Points on a hilly landscape, in no order, each with its height.
A ball rolls from a point to the lowest of its 2 nearest points, and stops where none of them is lower. Distance is the straight distance between rows; heights are no part of it.
J_746: [135  95  95  82 166 186 144  94 155  57 128 110 138  80 107 106 109 171
 153 153 107  95 204  82 103]  (h 481)
J_848: [126 103 118  84 140 178 137  85 140 172 174  99 122  99 124 162  92 139
 105 125 112 127 144 119 139]  (h 361)
J_184: [159 102 142 169 146 112 132 161 126 157  66 113 190 131 154 140 156  94
 130 112 129 147  86 123 159]  (h 434)
J_590: [104  86 120  51 174 135 103  41 116 117 159 139 127 154 142 150 133 110
 143 137 152 174 123 157  74]  (h 196)
J_515: [141 145 135 112 157  77  78 135 110  89  65 159 134 171 156 111 156 101
 147 126 125 131 124 115  87]  (h 672)
J_557: [169 118 112 161  90 108 138 181 157 137  95 123 139 164 145 153 143 123
 114  94 115  89  62  86 133]  (h 341)
J_720: [105 151 161 148 138  86 117 171  64 129  97 154 117 206 141 112 123 124
 134 119 109 149  81 102 147]  (h 432)
J_2: [151 105 119  67 153 157 123 122 175  81  91 140 149 112 128 106 114 149
 168 136  89 128 166  70 106]  (h 419)
J_834: [115 118 153 113  95 152 225 108 149 186 152  98 135 152  70 141 144 122
 139 100 130  90 129 150 147]  (h 272)
J_198: [142 173 105 166 151 106 118 124 132  84  90 135 139 115 144  99 181 106
 113 127 196  93 180 150 131]  (h 752)
J_629: [128 158 125 202 119 120 155 198  86  72 171 123 101 136 135 112 126 178
 121 126 146 100 109 102 156]  (h 314)
J_436: [166 136 148 167 121 133 139 189  71 132 111 111 144 155 139  91 118 138
 138  89 127 195 151  57 108]  (h 254)
J_204: [175 147 137 132 123 153 105 176 119 102 100 109 130 136 136 128  79 147
 148 115 123 177 166  61  92]  (h 305)
J_295: [133 114 148  88 155  97  76 145 126 119  57 162 162 123 145 108 126 112
 152 158 103 157 120  92 133]  (h 637)
J_405: [149  92 159 175 167  99 112 118 101 141 113 121 181  99 147 135 181 108
 127 108 146 151  85 176 119]  (h 470)
J_228: [145 197 133 151  70 128 130 154 136 153 140 134  94 138 152 142 142 125
 102 121 214 121 142 174 131]  (h 606)
J_564: [129  67 122 101 149 106  75 115 133 135 111 126 158  89 156 139 132 113
 120 137  74 160 106 106 142]  (h 602)
J_57: [108 104 123  88 105 108 146 103 166 107 119 166 128 172 123 115 187  80
 148 157 125 129  81 139 131]  (h 526)
J_676: [102  86 112 107 138 112 146  98 110  84 195 161  96 116 102  77 175 120
 140 159 135 104  99 121 131]  (h 428)
J_600: [119  85  89  84 169 162 150  62 143 104 161 116 140  93 121 142  94 147
 134 139 103 103 182  78 131]  (h 430)
J_390: [123 100 108 156 133 136 140 148 102 144 175  93 123 118 124 160 108 151
 100 103  86  94 112  85 128]  (h 575)
J_443: [ 72 113 126  99 138  90 129  75 126 118 111 160 134 162 104  90 178  97
 152 152 120 120 115 172 141]  (h 480)
J_131: [149 103 151 129 149 165 175 145 121 111 117 125 161  80  98  81 138 151
 163 136 110 145 155 130 130]  (h 472)
J_636: [139  99 142 146 170 112 115 134  59  88 107 142 163 124 126  51 152 100
 149 130 132 153 150 111 105]  (h 269)
J_428: [107  63 108  88 149 129 165  96 129  65 150 151 110  94 106  42 141 158
 149 173 117  93 129  75 154]  (h 506)
J_66: [101 155  97 171 148 158  89 125 116 132 162  88 117  71 149 200  50 165
  91 145 109 121 160 151 137]  (h 421)
J_804: [160  98 123 151 126 118  73 175 122 129 110 114 151 104 156 160 117 113
 117 108  85 166 105  75 124]  (h 630)
J_249: [113  79 139  74 126 131 178 102 115 146 172 133 122 130  86 114 131 119
 162 124 125 144 134  93 156]  (h 605)
J_165: [ 81  90 110 139 130  79 120  71 135 182 131 108 151 149 138 127 163  83
  98 123 120 126  63 165 144]  (h 396)
J_561: [ 92 160 153 139 111 106 166 151 100 156  90 126 120 173 123 124 124 121
 119 122 126 127  98 141 180]  (h 382)
J_829: [137 130 128 112  94 119 154 129 184 102 117 168 124 120 109  98 168 138
 155 154 107  91 108 153 132]  (h 572)
J_248: [166 173  90 146 111 129  90 176 178  44 116 160 108 109 161 128 104 153
 159 156 131 109 156  66 117]  (h 442)
J_213: [117 130 126 168 150 107  81 170  83 136 113 104 152 106 154 140 109 126
  84 119 128 183 127 114 156]  (h 661)
J_613: [143 126 136 150 153 152 138 121 164 160 117  79 167  63 128 166 106 127
  97 129 136 119 204 153 147]  (h 761)
J_80: [110 128 133  82 130 134  93  46 146 129 162 138 111 161 124 174 133  83
 134 135 174 156 120 211  70]  (h 273)
J_431: [ 98  92 102 139  88  82 124  50 173 200 142 100 148 122 140 140 177  66
  98 129 175 134  93 201 137]  (h 345)
J_508: [126 159  78 136 130 121 105  93 136  97 170 134  92 127 120 103 122 126
 111 136 165  59 196  80 140]  (h 858)
J_795: [164 210 134 144  96 171 142 182 167  99 101 141 129  93 135 143  92 179
 138 161 145 118 171 159 121]  (h 410)
J_216: [ 80 155 115  96 152 103  99  65 160 118  95 153 135 139 123 109 148 113
 138 151 129 112 140 183 102]  (h 420)
J_856: [102 148 107 183 124  84 157 165 126 101 130 124 107 140 139 103 150 162
 113 139 117  70 102 122 172]  (h 395)
J_53: [167 112 169 124 120 168 134 155 107 122 169 136 122 118 108 125 141 160
 159 101 114 188  90 137  85]  (h 527)
J_802: [166 129 105 156  70 111 119 165 148 194 120 101 121 141 143 161 145  95
  84 101 140 107  72 109 145]  (h 295)
J_426: [118 146 164 141  53 122 136 136 133 190 133 120  98 196 105 155 134  81
 119 115 186 156  71 192 102]  (h 695)
J_805: [ 98 111  83 134 143  84 136 137 148  91 143 140  96 151 136  86 126 163
 125 133  87  59 129  60 165]  (h 474)
J_907: [ 80 102  82  75 163  91 102  54 112 106 167 150 107 171 140 125 136 128
 121 145 130 148  96 132 105]  (h 274)
J_679: [103 147  77 191 146 127  93 108 112 157 179  95 117 112 159 170  95 143
  77 113 136  90 141 159 133]  (h 355)
J_924: [109 143 168 131 118 142 201 142 128 171 118 117 134 153 101 135 112 153
 138 116 116 112 130 137 161]  (h 330)
J_334: [151 119 116 142 136 167 123 179 125  65  71  91 164 132 144 140  67 165
 137 141  78 158 185  74  99]  (h 349)
J_633: [130  79  86 149 153  98 138 110 114 106 175 117 124 138 123 124 143 144
 116 107  79  87 108  68 132]  (h 534)
J_853: [107 114 144 101 177 136 136  93  65 148 147  83 134 173 123 152 104 140
 111 103 118 141 160 134 112]  (h 641)
J_608: [ 72 103 160  88 175 121 125 111  56 138 153 115 125 137 103 109  92 145
 127 122  91 160 167 117 141]  (h 679)
J_188: [130 130  74 183 103 126  83  89 138 202 147  93 117 106 164 192  86 106
  64  99 151  97 115 154 110]  (h 292)
J_993: [133 178 160 137 126 160 134 151 145 105 148 145  95  81 114 115 120 172
 134 141 152 136 178 157 124]  (h 479)
J_381: [131 108 127  81  91 141 124  96 176 174 162 123 103 135 118 171 125  97
 113 112 118 125 114 115 135]  (h 297)
J_255: [129 166 141 166 115 134 138 190  95 129 142 120  89 139 156 117 104 161
 102 127 133 139 145  90 165]  (h 230)
J_351: [116 123 143 122 106 127 172 114 165 183 104 142 144 104 119 140 160 107
 135 134 121 119  94 214 139]  (h 644)
J_595: [129  89 128 115 165  98 102 104  91  78 170 157 118 135 109  57 152 126
 139 137 124 141 126  87 107]  (h 350)
J_506: [132 129 161 128 104 119 117 159 104 116 101 171 123 166 125 135 147 110
 151 113  96 164  46 128 119]  (h 471)
J_893: [143  86 168  89 120 154 147 132  95 128 124 166 117 162 107 134 148 131
 175 112  99 183  57 166  93]  (h 497)
J_556: [101 123 152 111 113 119 183 127 168 155  91 140 150  87 103  93 156 130
 142 156 101  98  94 166 174]  (h 613)
J_380: [139 123 104 121 101 127 100 112 150 201 135 100 125 139 136 192  97 109
  76 105 132 108 100 127 131]  (h 233)
J_956: [ 98 186 137  77 116 110  91 130 159 112  61 141 118 163 139 132 108 141
 132 155 115 128 154 118 126]  (h 271)
J_949: [137 186 124 138 125 106  91 118 146  74 141 168  91 124 112  94 164 100
 118 141 170  82 181 128 113]  (h 802)
J_643: [112 146 169 172 160 125 128 175  79 121 103 100 149  93 137 105 104 153
 107 141 118 175 161 150 149]  (h 694)
J_582: [133 201 119 162 111 154 125 117 135 125 189 145  80 105 119 143 117 129
 117 116 177  97 166 166 114]  (h 548)
J_362: [110 168 118 124 126 118 101  69 138 113 145 135 116 157 121 128 155 101
 127 126 177 107 137 213  82]  (h 346)
J_641: [101 167 101 140 125 157 116 127 169 130 140 119 109  65 137 159  69 175
  96 152  96 100 161 146 133]  (h 477)
J_908: [153 154 112 120 133 126  92 158 130  92 103 143 110 147 136 111  94 148
 150 151 131 130 191  43 120]  (h 367)
J_866: [123 126 152  98 156 163 180 133 119  96  66 116 167 111  98  69 126 140
 175 131 132 110 188 117 134]  (h 422)
J_678: [169  91 122 153 132 111 151 143 136 141 101 123 177 148 130 116 166 103
 143  90 123  99 119  71 118]  (h 390)
J_625: [147 161 174 154 130 145 124 190  81 124  95 140 150 111 136 116 128 132
 144 124 151 184 121 159 120]  (h 678)
J_331: [ 81 103  92 123 144 103 107  76 134 136 152 113 125 136 151 148 133 132
  93 124  96 125  87 151 132]  (h 344)
J_842: [134 134 134 184 149 151 159 175 114 149 114  82 155  94 140 148  97 165
 105 134 135 116 166 151 156]  (h 727)
J_130: [152 122 126 168 148 103 133 174  77  99  99 115 136 142 127  63 140 114
 142 111 152 157 166  58 162]  (h 181)
J_379: [151 173 122 149  57 131 111 193 145 201 108 115 118 134 153 142  98 122
  82 107 149 162  77 120 170]  (h 347)
J_882: [135 182 133 130  77 118 105 188  91 167 124 144  97 171 154 139  95 131
  98 113 171 154 104  90 185]  (h 309)
J_888: [169 120 163 142 135 211 149 162 114  94 155 120 117  73 110 115 122 176
 163 122  96 165 147 133  78]  (h 519)
J_200: [147 140 175 140  75 115 131 132 155 180 101 144 121 156 118 155 158  84
 131 124 144 135  58 218 109]  (h 673)
J_287: [125  81 169  77 139 151 196  99  97 147 144 172 122 134  72  86 148  76
 195 124 144 171 115 144 145]  (h 564)
J_384: [130 124 125 143 139 150 114 131 177 113 116 105 146  45 144 160 109 168
 123 156  75 125 126 182 116]  (h 530)
J_836: [142 145 101 153 161  76 111 110 127  85 100 128 148 169 138 115 186  93
 137 119 168  87 138 118 102]  (h 711)
J_174: [133 176  97  96 105 123  82 110 155 126 113 165  89 165 137 148 122 112
 130 119 127 123 148 102 111]  (h 173)
J_298: [123  98 117 132  77 146 202  84 182 174 198  96 116 126 103 148 158 112
 126 110 162  70 125 163 145]  (h 194)
J_132: [102  89 163  62 126 144 181  89 112 138 155 166 136 158  98 139 138 109
 187 157 143 186  70 188 112]  (h 528)
J_259: [123 147 140  65 152 147 130 123 137 111  51 126 151 133 112 121  91 140
 167 154 113 113 189 107 119]  (h 357)
J_861: [170 197 104 135 104 178  91 188 162 117 110 151 110 111 158 181  72 155
 122 135 131 117 137 128 110]  (h 348)
J_899: [137  92 143 137 154 161 128 146  81 165 148  75 141 157 122 176  77 143
  97  93  98 142 121  89 118]  (h 607)
J_923: [140  59 125  55 122 137 179 108 129 109 177 151  98 139  92  78 153 138
 173 146 122 109 125  42 138]  (h 576)
J_730: [171 184 121 134 116 145  90 133 166 141 117 136 120 130 143 183 113 116
 118 108 174 119 160 115  89]  (h 270)
J_180: [112  91 114 153  89 114 136  59 179 199 197 104 113 110 118 146 157  87
 103 133 167 100 124 184 130]  (h 278)
J_146: [ 92 112 155 112 140 125 114 124  92 146 165 124 101  79 119 112 104 140
 104 130  82 162 113 141 171]  (h 718)
J_157: [147 196 156 171  97 120 127 162  99 118 128 153 132 139 136 135 135 133
 115 120 174 156 110 199 120]  (h 647)
J_20: [141 101 125 123 152 128 102 114 155  88 103 129 173  75 150 143 160 128
 138 142  93 122 123 150 107]  (h 568)

For each start below, name the point where the ball stops.
J_508 | J_174
J_949 | J_380
J_249 | J_298
J_613 | J_380
J_53 | J_298
J_608 | J_255
J_426 | J_174
J_842 | J_380
J_625 | J_174
J_923 | J_130
J_351 | J_590

Call two points neighbours if one is among the 2 nearest of the other. Go from one point of each pair to the other, from neighbour to neighbour, staying as low as possible. Name the highest point that can't be avoided.
J_259 and J_204 | J_248
J_130 and J_590 | J_53
J_204 and J_380 | J_746
J_298 and J_590 | J_165
